Each row is a point on a tangle of strands that fork and nearly touch. The rows are in no order.
Points whose rows are less than 120 apart are linked; no others are. Some points are linked to none.
q_970: [ 18  19  -7   0  16  25   9 -29 -16 -38  15  26 -61  -1  30 -37 -11   2
  43  -2   8  31  42 -45 -29  42 -24  -3  45  -6 -33  29 -40 -23  30  -7
 -24   2  36  27 -42 -27  21  13  -3 -14  16   4  31 -20   8 -26  17 -27
   0 -24 -12 -28]
q_756: [-21   4 -27   7  27 -18  44   1 -15 -14   2 -18   1  40 -19  30  20  28
 -45   5  19 -16 -41  18 -23 -72 -24  41 -15  20  33 -22 -12   4  -5  22
  52  -5 -17 -23  18 -13 -27  31   8  32  31  -4 -15 -16  -1 -41 -22  20
   2   0 -13   3]
q_985: [-27 -40   2  -5 -27 -10 -29  20   3  -9  -7 -13  39  -4  -7  34  14  -2
 -52 -15  41 -16  17   0  -9 -35   7  19 -45  14   2 -12  43   6  18   8
 -17  -7 -38 -15  55  32 -20  12   6  12  -1 -17   5 -18 -13  -4 -23  37
  -3   9 -13  22]
q_693: [ 24  39  27  17  12  25  -1 -27  -3  -1  -8   9 -29 -29  -9 -12 -27  17
  57  -7 -27  17 -12 -13  12  44 -14 -18  63 -16   2  18 -35 -31 -20  -8
 -22   4   5  -9 -46 -11  41 -25  28 -25  34  22   6  30  14   4  61 -23
  11  21  10 -33]
q_117: [ 16  31 -23   4  42 -29  31 -14  14 -12 -19 -14   6  29   3  37  -2  35
   5  12 -20 -10 -37  34 -10 -43  -1  23   6   6  34 -17 -29   0  12  29
  14 -14  13 -28   8  14  -4   2  -7  29  37  17 -12 -12  14 -36  31  -5
   0 -21  -5 -11]
q_43: [-39   8  29   2  -6  32 -66 -10  15  25  11 -10  56 -51 -15 -11  22 -32
  47   6  16   0   6  39  50   3   8 -24 -23  -6  -3   4   9  -5   2 -27
 -11  35 -16  -6 -21  30  17 -50  10 -22 -44  22  -9   5   1  36   3  21
   7  30  22   5]
q_387: [-27 -70 -31  15 -37 -25  12  35  17  -6  -2 -11 -21  28 -33  37  14   4
 -57 -31  57 -22  27 -35 -36 -29  14  19 -33  46  -8   1  57  17  10  18
   4  -5 -47   5  45  -7 -23  43  18  29   3 -29  12 -27  -3 -36 -29  19
 -17 -14 -27  18]
q_759: [ -9 -27 -22  35   7  -8  22 -13  16 -24 -27 -24 -11  23  -7  42   2   0
 -22 -14  30   2  23 -17 -35 -25   5  11  -1  42   7 -11  25  17  23  38
  -4  -1 -16   4  37   3 -32  31  -4  30   4   1  22 -25   6 -38   1  -8
 -23 -24 -35  26]
q_996: [  4   6 -39 -17 -13 -20  29 -13  20 -13 -14  22 -32  35  32 -23 -12 -22
  37   0 -20  -7  17 -21 -41  28  13 -17 -14  10  -4 -18  -1   4  57 -24
   0  -7  46  25 -12 -34   7  12 -28   1 -16  -7  33 -27   0 -45 -26 -28
 -17 -56   2 -19]
q_812: [ -4 -21   0  -5 -14  11 -11  17   5  42   6 -13  52   1 -25   6  29  -7
 -57  18 -12  -5 -14  29  41 -17 -19 -16 -41  -6  24  12  -1  15   1   6
  17   0   2 -15  25  13  -5 -13  -6 -22 -18 -14 -41  10  -7  28 -18   6
  -2  26   6  42]
q_796: [-31  23  25  11  16  28 -41 -22  25  12 -13 -14  21 -45  -2  -8  12 -37
  81  -8   8  -7 -11  21  31  11  14 -33   9  -1   2 -13  13   3   4 -36
  -9  29 -16 -16 -28  19  23 -55  18 -26 -32  27  21  11   6  17  12   6
  11  23  42 -19]
q_83: [  0  16 -18 -23  27 -11  28  13  -2  19  12  -6  25  27 -17   2  27  20
 -27  30 -23 -30 -56  36   9 -58 -29  31 -34  -8  50 -19 -31   8 -12  -6
  45  -1  14 -24   3  -1  -6  -4  -1   7  14 -18 -45   1   3  -6 -18   9
  14  10  20   6]
q_273: [  8  25 -20 -16  26 -19  25 -11  20  29   1  -5  24  18  -2 -11  11  -1
  20  42 -38 -28 -58  57  21 -41   0  20 -27  -6  50 -22 -26  21  -4  -8
  19   6  23 -32  -7   2  -3 -22  -4  10   8 -10 -53  13  19 -11  -2 -10
   7  -9  36  -4]
q_238: [-11  24  45  -8  14  16 -39  10 -16   6  58  23   4 -44  -1 -29 -23 -40
  12   4  -9 -44  25 -12 -12  53  -9   1 -12 -25 -30  29   2 -13 -64  -1
  -7   5 -28  15 -49   2  13 -14  16 -10 -45  20  -7  28 -22  32 -17   4
  39   8 -25   9]
q_958: [  4  22 -19  10  23  -5  33 -29  23  12 -15 -14   3  11  18  -3  -6 -33
  37  14 -31 -23 -17  20  11   4  20 -26  -2   7  20 -19  -5  30  27 -10
 -10  14  22 -10  -8   1  -3 -18 -18  -7  -9  14  17   9  16 -19   3 -28
  -7 -31  27  -8]
q_769: [ 38  10 -19  -8   8 -32   6  43  -4  17 -15  21  -8  34   8  -7   3  60
 -33  20 -22  20 -49   1  -8 -18 -21  -7  10 -37  21  21 -49 -27 -19   0
  19 -29  41  23   3  -2  13  18 -12  -7  23 -16 -15 -11  11  25  24  -1
  19  -1  30 -10]
q_466: [ -3 -12   6  21   4  22  11  37  -2  11 -19 -30  37 -13  -5  59   6  37
 -82 -15  14  51 -18  36  27 -41  -1  18  44   2  27  -4   5  20 -26  53
  24 -46 -37 -13  24  18   3  17 -17  29  26   4 -32  -7 -10   0   7  17
 -12  25 -17  33]
q_659: [-15 -13 -34 -21 -16 -28  21  -8  21  -2 -10   8 -18  35  17  -9   7 -34
  19  -3 -16 -26  22 -18 -33   8  14 -12 -45  18  -1 -19  25  13  44 -21
  19   6  20  13   4 -27  -7  11 -29  10 -29  -5  27 -22  -9 -32 -43 -19
 -18 -39 -13   0]
q_237: [-18 -58 -11  10 -27 -11   4  19  10  -1   4 -23  21   7 -22  36  20  -8
 -64 -28  60  -7  29  -7  -6 -37  19  13 -50  33  -4 -22  60  22  11  11
 -14   0 -50  -6  64  10 -27  26   6  24   5 -21  -6 -18  -7 -21 -46  41
   2  -6  -8  30]
q_447: [-12   7 -11  26 -18   8   1 -21  19  37 -32  -6  28  -8 -35 -23 -16  -9
  39  20 -39   6  -7  28  50  34   6 -43  17   4  31   8 -20  18 -17 -21
 -11  23   0 -14 -19   7  24 -56   6 -49 -24   8 -21  36  25  27   5 -28
 -24  17  30   2]
q_498: [-12 -28  -8   3   2  13  25  19 -16  16  27 -26  34  19 -30  28  51  -3
 -93   1  36 -29 -17  15  22 -56 -22  21 -59   4  28 -13  26  17  -4   9
  26 -11 -26 -18  31  -3 -13  19  10   3   7 -19 -41  -9 -22 -19 -55  37
  14  21   3  30]
q_529: [ 51  31   8 -28 -33   2  -7   6 -23  34  20  39 -27  -1  18 -63 -27   1
  60  26 -27  30 -29  -7 -11  47  -4  -7  23 -19 -27   4  -9 -30  -7 -38
 -25 -13  35  44 -24 -25  21 -26  -1 -46 -34 -22 -19  16  24  29  -5  -3
  12  -4  34 -22]
q_687: [ 13  24 -32 -18  14 -35  59   5  -5   9  12  12 -23  58   0 -24   9   7
 -20  19 -22 -15 -49  10 -17 -28 -14   2 -30 -16  22 -14 -35   1  -4  -9
  46   0  59  25  -3 -33  -3  39 -11   6  17 -17 -19 -13  15 -19 -27  -6
  17 -29  32 -17]
q_919: [ -5 -12  -7 -10  11   4  15  22  -9  22  11 -11  39  18 -20  22  39   8
 -70  16   0 -27 -32  25  18 -49 -27  16 -49  -4  36  -4  -1  14  -6   7
  34 -13  -2 -18  23  11  -8   7   1  -3  -1 -18 -35  -4 -19   0 -29  19
   9  21   5  27]
q_671: [  1   1  -7   3  -2   9  14 -14 -11   5   3   2 -26   3  12 -24  -9 -17
   2   5 -23  29  17 -24   0  31 -10 -23  11  -1 -26  25 -16   6   7 -10
   4  17  23  10 -10 -14 -11   1 -24 -24  -8   0  26  18  -3  19   0 -28
 -15   4  -2   9]
q_492: [  3  25  23  28  35  46   2 -38 -13 -29   3 -14 -33 -33  -2   5 -14   1
  34 -16   9  23  25 -29  -5  32 -22  -3  59   4 -25  21 -11  -9  -1  18
  -7  12  -4  -6 -21  -3   7  -1  18  -6  24  34  34   9   0 -11  39 -27
  -4  15 -31  -8]
q_482: [-14  36  35  12   0  31 -15 -20   4  15  -9   3   0 -45 -27 -21 -26  -9
  62  -1 -24   3 -20   5  22  44  -5 -20  40  -8   7  17 -19 -13 -46 -14
  -9  17 -21 -20 -44   2  39 -48  35 -35   2  18  -2  35   7  23  32 -11
   8  38  16 -19]
q_228: [ 31  -6 -12 -19  -8 -24  -8  46 -19  -5 -16  32 -23  35  25 -16   4  48
 -37  12  -2   8 -29 -20 -29 -23 -21  -5  -4 -35   4  29 -32 -30  -6   4
  20 -27  43  36   9  -4  -3  31  -5 -11  17 -21  12 -32  -2  21   3  11
   8  -1  13 -19]
q_986: [ -3 -70  10  -9 -39   4 -16  42 -26 -18  32 -10  -7  -8 -17   4  23   4
 -90 -20  57  -2  38 -33  22 -16  21   4 -40   8 -50  13  48  16  -4   7
  -8   9 -46  -9  51  -4 -37  22  15   6   3 -17 -14   5 -19  15 -41  40
 -11  13 -15  16]
q_820: [ -1 -24 -33   1  -3 -21  40   1  -6  -9  -3  -1 -38  38   6 -11  19 -16
 -35  -1   5   4  26 -32 -14   6  -5 -19 -19   9 -19   5   3  27  23   9
  28   1  29  28  10 -31 -29  47 -32   4  -3  -8  30 -14 -19 -12 -25 -22
 -22 -15  -3  13]
q_869: [ -5  -3  10   2   8   4  -8  19  -2  11 -21 -15  45 -15   0  46   9  21
 -51   2  -3  15 -22  35  22 -38  -8  20  10   0  30  -5  -1  17 -10  32
  12 -29 -18 -22  30  36  -2   1 -12  10  15  -2  -9  -7 -15   7  17  21
  -5  26  -6  21]
q_144: [ -6  21 -15  12  43 -17  41  -5  -1 -10  -9 -29  17  15  -9  43   9  31
 -29   4  -1   8 -40  42  -3 -61  -9  38  16  19  35 -27 -19  14  -3  39
  40 -14 -10 -33  17   4 -15  11 -11  41  38  15 -27 -11   8 -38   7   7
  -1  -4 -13  13]
q_547: [ -6  -9  12 -20   8   1 -18  11 -36 -22  61  27 -38 -12  23 -39 -13 -34
   3  -7   6 -24  64 -42 -25  55   0  25 -14  -8 -63  28   5  -5 -40  -8
  -1  -1 -13  16 -46 -13  -1   5 -10  11 -30   1  16   2 -33  10 -36  -4
  15  -5 -45   3]
q_224: [ 49  34 -18  13  42 -30  22 -10  20 -15 -16 -11  -5  32   4  36   3  66
   6   3 -25   5 -25  19   0 -23   4   5  32 -11  25   0 -42 -16  18  27
  -6 -23  29 -12 -12   9  14   8 -15  23  45  26 -14 -14  19 -30  61 -15
   3 -26   2 -25]
q_229: [-11 -68  -7 -10 -33  -7  -6  20 -14 -21  24 -12 -19   4 -11  -1  18 -14
 -51 -28  47   5  59 -37   5   0  27   6 -33  28 -57   5  47  19   5  -2
   0  17 -40   1  43  -9 -36  23  -6  12 -12 -14  14   1 -18   8 -37  16
 -15   4 -27  20]
q_550: [-12  11 -32 -23   2 -24  15 -19  29   9 -15   6   6  34  15   0   0 -19
  38  16 -21 -47 -32  21 -36 -27  11  14 -53   5  30 -30   2  12  29 -12
  17   9  14 -12   9   1 -12  -4  -2  16 -14 -14  -3 -22  11 -36 -28  -7
  -2 -38   5 -12]
q_370: [-30 -23  46 -10 -26  17 -58  40 -35 -13  12  -4  47 -51   3  33   2  19
 -84  -3  39  12   8   4  26 -35   1  28   2 -12   4  -1  18   0  -9  28
 -18 -23 -37 -22  37  39 -13   2  18   4  19  -7 -18   5 -20  34   1  50
 -13  39 -15   9]
q_241: [ -5  33  54  28  34  48 -19 -32 -14 -38  -2 -15 -13 -54 -11  33 -14  14
  31 -25  33  18  25 -18  -4  25 -16   6  61   6 -21   8  12 -14 -16  43
   5   6 -22 -11 -11  12  11   1  41  14  29  39  21  -6  -3  -9  46  -9
   8  26 -46 -11]
q_146: [ 33  21 -27 -36  -4 -21  19  -3  21  20 -15  21  -4  40  24 -24  -2  -4
  38  24 -31 -34 -48  23 -24 -20   5   0 -38 -13  19 -28  -3   1  22 -22
   6  -8  41  16   0  -9  -3   0  -8  -3 -15 -20 -15 -15   8 -26 -27  -5
   7 -40  30 -20]
q_731: [-25  28  65  24  10  41 -22 -20  -8 -18 -10 -22  27 -68 -15  43 -19   0
  25 -32  24  37   7  19  22  18  -2   3  62   9  -8 -14  21  -7 -14  32
   9  -2 -28 -17  -1  32  23 -15  35  13  24  28  15  -1  -2   6  47  12
   3  47 -15  -1]
q_226: [ -5 -14  -4  -3 -19  16 -33   9  24  52  -1  -4  63 -11 -26 -19  24 -15
   3  32 -21 -10 -16  49  53  -7  -5 -32 -40 -11  29  11 -10  13   8 -10
   0  15  11  -6  -4  14  10 -46   3 -36 -38 -10 -56   6  10  29  -6  -5
  -6  20  13  40]
q_678: [  7   5 -28  33  23   0  48 -30   5 -27 -10 -19 -34  17  12   6   0 -10
   2   1   5  13  35 -27 -11  14  -3 -19  24  21  -4  -5  -9  29  48  14
  -8   9  25  14   3 -18 -21  31 -24   6   6  22  39 -10   9 -35  12 -44
 -26 -34 -14   9]
q_862: [-31 -41 -38  15 -16 -33  27  -1  22  -5  -7 -11 -13  35 -21  34  11 -17
 -30 -20  27 -26  19 -21 -50 -24   9  16 -43  46   6 -14  42  22  25  17
  17   1 -24   2  37  -9 -24  36   0  32  -7 -20  16 -24   2 -44 -29   0
 -18 -24 -31  22]
q_180: [ 16  17 -22 -19   4  -1   4 -16  28  20 -19   8   2  15  31 -23  -1 -28
  63  19 -33 -32 -25  19  -2   2  27 -25 -20  -7   7 -25  12   9  37 -37
 -13   8  24  10 -16  -5   4 -28 -14 -15 -43  -1   7  -3   8 -15 -22 -16
  -1 -39  31 -20]
q_636: [-24  -6  19  -1 -17  29 -65   5  20  42   5  -8  75 -42 -22  -8  25 -17
  20  23   2  -1  -6  54  63 -12   3 -21 -31  -9  22   8  -1   9   8 -14
 -12  19  -6  -6  -9  35  22 -54   9 -29 -37  -1 -41   2   3  33  11  16
  -4  33  25  23]
q_863: [-37 -24  33   0  -2   8 -50   1 -24 -46  39   0   0 -42 -11  10 -20 -25
 -14 -27  51 -19  60 -27 -28  21  15  35  -9  12 -51   2  35 -10 -30   9
 -23  17 -59  -7  11  22 -16   7  27  34  -7   9  23   5 -11  10  -5  28
  12   6 -44  -5]
q_880: [-38   2  58   9  11  25 -47 -13 -26 -30  36  -9  22 -62 -10  15 -20 -26
  -8 -24  42  -5  36  -7  -4  23   3  20  10   3 -36  -1  28  -5 -43  23
 -16  13 -52  -8   6  30  -8   2  27  27   2  20  12  15 -19  21  10  30
  19  24 -31   4]
q_838: [ 26   8 -29 -22  -5 -30  42  17  -1  11  -3  24 -29  52  19 -35   6  -2
 -16  12 -18   5 -21 -12 -17   1 -10 -18 -24 -20   3  -2 -19  -4   8 -10
  30 -13  73  48   3 -37   6  40 -23 -13  -1 -21  -4 -23   7 -11 -31  -8
   6 -29  33 -15]
q_931: [ 29   9 -29 -30 -18 -21  32   3   1  -3 -12  30 -37  34  39 -40  -8  -9
  25   5 -18  17  -3 -16 -29  24   4 -20  -3 -12 -12 -10 -13  -9  35 -21
   0 -15  66  44  -7 -38  12  23 -32 -15 -12 -21  12 -27   6 -28 -23 -16
  -2 -41  24 -26]
q_255: [-30 -35 -24 -22 -33 -27 -16   3  23 -13  -9   9  -8  15   5   7   4 -26
  13 -19   4 -20  38 -29 -36  11  19   5 -42  21 -18  -5  40  -1  42 -27
   7   9  -6   7  18  -9  -5   2 -14  12 -35  -9  40 -20  -9 -11 -32  -4
 -18 -20 -33   4]
q_898: [ 40  20  -1  -4  10  -7   1  -8   3  -6 -24  15 -21  16  24  -3 -15  29
  26   8 -28  15 -15  -6 -11   3  -6 -12  29 -16   2   8 -34 -22  17  -3
 -22  -8  36  12  -5  -1  10   3  -8 -11  20   3  21  -4   9  -3  48 -12
   3 -16  11 -25]
q_406: [ 29  29 -20  -7  22 -25  23 -14  32  30 -15  -1  14  20   6 -11  -5   9
  40  37 -49 -27 -59  51  24 -18  15  11   4 -13  50 -22 -25  13  -3 -11
 -13  -9  23 -25 -23   8  13 -28  -3  11  14  -7 -42  22  26  -7  24 -16
   8 -18  50 -17]
q_911: [ 46  21 -18  31 -15 -25  31  -3  15  18 -20  20 -20  23  -4 -34 -23  38
  31  11 -37  41 -17  -1  19  44  10 -31  57 -26  27   9 -47 -33 -12 -23
 -56 -15  46  13 -38 -15  45  -9  -5 -23  31   3 -27  39  55   9  51 -36
   5 -15  47 -29]
q_244: [ 43  15  -5   0   1 -34 -13  36   6  21 -25  20   8  10   4   9 -10  80
 -11  19 -43  30 -44  13  13  -2  -6  -2  40 -34  30  20 -53 -30 -22   1
  -1 -34  19   5 -12   9  33 -10  -8  -1  37  -7 -26   5  15  36  58  -7
  13  10  23 -10]
q_593: [-14  19   3  23 -19  19  -7 -22  12  22 -31   7  10 -17 -49 -40 -22  -3
  66  13 -34   6  -9  11  39  54   4 -38  32   2  22   7 -25  -2 -40 -28
 -20  29 -18 -16 -42  -6  39 -68  28 -55 -15  11 -25  41  26  28   5 -20
 -16  30  27 -14]
q_675: [-11 -45 -18   6 -12  -5  30   8  -4  10  20 -28  20  25 -25  26  38 -15
 -75 -17  50 -23   9   0   8 -44   2  13 -67  25   7 -20  50  28   6  11
  15   8 -37  -6  46 -11 -28  30   4  17   1 -17 -27 -12 -16 -25 -62  37
   8  -1   0  35]
q_924: [-16 -22  -8 -43 -32  -9 -30   2   2 -15   9  19 -17   7  21 -27   3 -31
  36 -18  -4 -12  47 -32 -21  27  18   8 -30   6 -38  -3  33 -19  29 -50
   8  12   3  10  -9 -24  -1 -13 -20   1 -47   1  30 -11 -19   5 -46  -3
 -11 -17 -35  -6]
q_469: [-15 -28  -2  -9   6  10  -3  -4 -31 -35  53   8 -44 -12   7 -29   0 -32
  -5 -14  28   3  77 -50 -15  46   2  22  -5  15 -74  23  14   8 -22  -8
   0  13 -29   7 -24 -16 -18  11 -15  16 -16  -2  29   5 -24   6 -25 -12
  -2   2 -49  10]
q_409: [ -5 -11 -10  46  22  10  30 -35  11 -25 -21 -32  -7  -1   5  32  -7 -19
   4 -15  16  17  33 -13 -10  -1  10  -7  22  39   0 -25  25  27  36  21
 -13  10  -9   1  26   2 -26  16 -11  17  -4  22  34  -9  10 -29   6 -24
 -18 -19 -22  26]
q_267: [ 20  57  42 -10  27  29 -18  -6  -6 -11  29  34 -34 -42  17 -34 -27 -25
  83  -5  -5 -31  -5 -26 -41  53 -16  -8  30 -20 -20  11 -14 -27 -32 -21
 -25 -13 -21  10 -59 -23  32 -15  33 -13 -17  19  15  15 -17 -13  12   3
  48  -2   2 -22]
q_952: [ 47  21   3 -22 -13  -6  -9   8 -14  13  -9  33 -22  10  31 -34 -23  19
  33  16 -27  23 -25  -8 -17  16  -6 -10  20 -25  -9   9 -24 -31   4 -22
 -18 -14  44  31  -8 -11  11  -2  -6 -26  -5 -18   4   1   9  20  18  -2
  11  -9  27 -20]
q_321: [-14 -24  25  32  -8  36   2   3  -2   5 -16 -34  33 -30   2  48 -12  10
 -50 -32  28  64  14  18  30 -16   6   8  44  18   4  -8  29  21 -22  43
  -7 -14 -32  -7  32  24 -14  17  -7  23  19   4 -11  -1  -6  12   8  18
 -14  23 -15  37]
q_674: [ -6  -2   7  18  10  30   3 -23 -22 -17   7 -11 -26 -15   5  -6 -13  -3
  -4  -3   4  34  28 -25  -4  25 -13  -2  37   6 -34  28  -7   4  -9  15
  -3  15  -1   1  -4  -2 -17   9  -8  -7   8  12  33  12  -9  15  21 -22
 -14  16 -30   7]
q_583: [-36   3 -29  -5   7 -27  33 -27  11  -3  -2 -10  11  28  -7  16  12 -24
   4   6   7 -39 -22  22 -36 -44   4  25 -56  27  30 -32  10  17  26   8
  33  19  -6 -22  26  -6 -28  14  -1  28  -1  -9  -7 -17  15 -41 -36   0
  -8 -23 -10   3]
q_499: [-19 -16  13   1  -4   2 -28   4  -1  -7 -22 -12  40 -14   3  45   5   3
 -27  -7  14   0  -2  14   1 -31   1  16  -9  11  15 -13  20   6  12  22
  -7 -12 -22 -16  43  43 -13   0  -1  11   5  -4  19 -16 -16   2   8  28
  -5  14 -13  15]
q_434: [-27  21  24 -11  11  27 -43 -17  11  -9  -3   4   5 -31  13 -17   5 -41
  82  -9  10 -17   9  -1   0  15  12 -17  -1  -2 -22 -10  17 -17  11 -48
  -9  30 -20  -8 -23   4  13 -41  12 -15 -47  22  36   8  -3  13  -9   9
  17   5   8 -17]
q_777: [ 48  22  -4   7 -26 -19   1   6  13  38 -28  25  -5  12  -5 -32 -25  38
  45  30 -47  22 -42  13  21  29   1 -13  42 -24  32   0 -27 -28 -19 -28
 -41 -18  24   9 -26  -4  37 -31   9 -27   5 -15 -34  36  35  35  44 -17
   5   1  55 -18]
q_191: [ 55  25 -13  20  19 -35  10   3  17   1 -22   1  -5  19   1  18  -4  76
   5   3 -38  30 -22  13  19   3   6 -14  54 -32  20  17 -50 -34   0  12
 -18 -25  33   3 -27   3  39   1 -18  10  49  18 -26   4  28   2  76 -24
   8  -9  18 -26]
q_804: [-46   5  55   0 -19  33 -67   4  -8  13  17 -17  80 -69 -17  23  11 -17
  -5  -4  31  16  16  40  43  -2   1  10  -7   0   5 -14  18   1   0   6
 -15   3 -32 -13  17  50   9 -29  10   2  -2   8 -13  -2 -13  40   8  44
  -1  43  17   8]
q_745: [-39  19  61   6   7  32 -45 -19 -17 -19  10 -10  30 -64  -9  22 -18 -15
  19 -20  25  12  11  11  11  17  -3  10  28   1 -15  -4  14  -9 -27  21
  -2   9 -35 -15   4  34   6 -15  28  12  10  20  17   9 -14  23  28  24
  11  40 -14   1]
q_75: [-16 -58 -15 -14 -21  -8   0   6 -19 -35  35  -4 -41   0   0 -15  11 -23
 -18 -28  40  10  82 -49  -9  25  21  14 -17  38 -68   7  37  15   5 -12
   2  20 -36   4  12 -21 -28  17 -15  20 -18 -10  30  -3 -19   4 -31  -5
 -20  -5 -46  17]
q_667: [ 53  27  -6  -9  11 -22  10  -8  25  14 -27  11  -3  23  23   4 -13  27
  40  18 -42  -9 -44  24   7  -8   8  -2  22 -22  32 -15 -24 -16  11 -12
 -28 -20  31  -3 -14  11  20 -14  -3   0  18  -1  -8   8  14  -5  49  -8
  13 -23  41 -25]
q_73: [  5  16 -14  17   8  -2  21 -18  25  34 -23 -11  16   2  -6 -13 -11 -18
  30  20 -45  -5 -21  29  33  14  10 -34  11  -2  27   1 -12  26   6 -15
  -9  12  20 -14 -14   7   9 -31 -10 -28 -13   7  -7  26  18  11  12 -30
 -10  -5  37  -1]
q_202: [ 32  31  22  20   7   5   2 -21  15   2 -33  -3  -5 -21 -14  22 -20  44
  42 -11 -36  19 -18  11  41  25   6 -15  75 -17  22   4 -23 -26  -3   4
 -12  -7   6 -21 -40   6  49 -32  21 -13  42  27  -4  22  17   9  82 -22
   1  22  12 -31]
q_576: [ -1  49  43 -16  24  26 -27   7  -2   2  40  26 -10 -47   5 -39 -16 -44
  67  -2  -4 -41   5 -11 -19  50  -7  -7   5 -18 -25  18   1 -18 -49 -27
 -10   2 -28  12 -59 -10  25 -24  21 -17 -49  25   3  24 -20  16 -14   8
  49   7  -6  -5]
q_45: [-11 -11  35 -13   6   5 -47  14 -38 -17  65  22 -11 -35   8 -23 -20 -27
 -31  -2   8 -39  42 -25 -14  35   4  22 -19 -22 -47  29   9  -6 -55  15
  -8   8 -28  11 -23  11 -15   2  11   8 -20   7   0  21 -25  31 -20  10
  19   9 -40   2]
q_960: [  3  13  19  -6  -4   8 -26  -1   7  19 -26   0  31 -28  -5  20 -13  22
  11  13 -35  13 -27  31  36   0  -5   1  30 -11  29   5 -19  -2 -10   4
   2 -10  -1 -16   0  31  21 -31   6 -15  10   0  -3  12  -5  34  51   0
   1  30  11   1]
q_722: [-10 -63  18  12 -24  21 -17  40 -28 -25  10 -13 -12 -14  -2  24   8  23
 -85 -24  63  19  25 -25   8 -31  14  13   7  10 -34  13  39  15 -23  30
 -18  -4 -50  -9  48   8 -45  31  16  19  20 -16  -2  -1 -18  16 -15  33
 -21  16 -23  16]
q_811: [ 46  32   4  22   1  11  18 -18  -2   1   2  23 -44   0   2 -34 -22  31
  50  -7 -19  40  -2 -22   9  47  -5 -25  75 -25  -2  19 -51 -44  -7 -21
 -56  -5  34  13 -52 -25  49  -5  11 -31  39  13 -11  29  48  -5  55 -34
  10   1  28 -44]
q_766: [ -4 -30 -13  -5 -14  -2  15   0 -15  -1  13  -3 -26  14   7 -24  14 -26
 -25  -4  -4  18  37 -33   5  21  -2 -18 -17   7 -41  18   8  16  13  -8
  20  16  16  18   5 -23 -29  19 -31 -14 -16  -8  22   8 -18  17 -28 -19
 -20   6  -8  22]
q_252: [ -9 -50  19  23 -19  30  -1  30 -10   6  -1 -28  17 -13  -1  37   5  11
 -85 -28  48  42  17   0  31 -33  10   7   9  11  -7  -1  37  23 -24  35
 -13 -11 -40 -10  52  11 -30  28  -4  21  20 -15 -18   3 -20  15 -22  37
  -9  17  -5  37]
q_151: [  9  10 -42  18  19 -26  66 -13   8 -23  -4  -8 -40  48   7  -4  11  -4
 -22   7   7   5  15 -20 -26  -5  -5 -16  -1  12   5  -1 -25  28  29  24
  19   2  45  23  -3 -33 -22  55 -27  15  17   9  20 -22  12 -44  -1 -38
 -18 -44  -4  -2]
q_185: [-36   0 -39   1   6 -30  46  -8  -4 -15   4  -7 -19  55 -25  16  10  13
 -23   1  16 -35 -33   0 -51 -58 -20  40 -35  25  33 -21  -7  -3  14  13
  55  12  -2 -11  12 -25 -23  36  16  34  24 -11  -2 -23   9 -48 -27  11
  -7 -18 -19 -12]
q_714: [-14  12  14 -27  -1  17 -31 -14  -4 -11  12  16 -11 -16  21 -33  -5 -38
  59  -8  -6 -11  26 -17 -13  29   5  -3  -5   0 -35   2  16 -22  10 -46
  -5  23  -6   6 -26 -11   5 -28  -4 -13 -50   8  34   8 -14  13 -25   2
   8  -7 -15  -8]
q_338: [ 13 -24   4 -37 -37 -17 -32  48 -36 -13   4  42 -36  21  30 -39   2  24
 -28   3   6   1  -1 -39 -36  -7 -11   7 -19 -32 -24  29  -3 -28  -5  -3
  21 -19  39  38   2 -16 -11  26   6 -17  -1 -27  12 -30 -16  23 -34  18
  -7   4 -10 -20]
q_11: [  6 -15  -6 -21  -8 -14  -6  18  -7   6 -17  10   5  25  11   0  14   5
 -32   6 -11 -18 -12  -8 -13 -23 -10   1 -34  -9   2   8   3  -2  13   0
  18  -5  17   8  21   9 -21  15  -7 -10  -5 -16  15 -12 -24   9 -16   8
  -5   3  -4   7]

A fork is a point with three links, a tip a point with one. Leave the first point through the second and follow the links. Name the first fork or tip that comes.
q_745 / q_731 | q_237
q_714 / q_924 | q_687
q_674 / q_492 | q_863
q_338 / q_228 | q_693
q_237 / q_985 | q_267
q_958 / q_180 | q_338

A fork is a point with three links. Follow the links from the first point to the second and name the forks in between, in order.
q_678 / q_796 | q_237 > q_919
q_547 / q_820 | q_237
q_924 / q_529 | q_919
q_202 / q_228 | q_693
q_952 / q_820 | q_919 > q_237

Follow the links from the first point to the second, and from the first to the third. Name the last point that the two ways share.
q_674 / q_952 / q_986 | q_237
q_659 / q_466 / q_678 | q_237
q_43 / q_671 / q_406 | q_919
q_952 / q_924 / q_466 | q_919
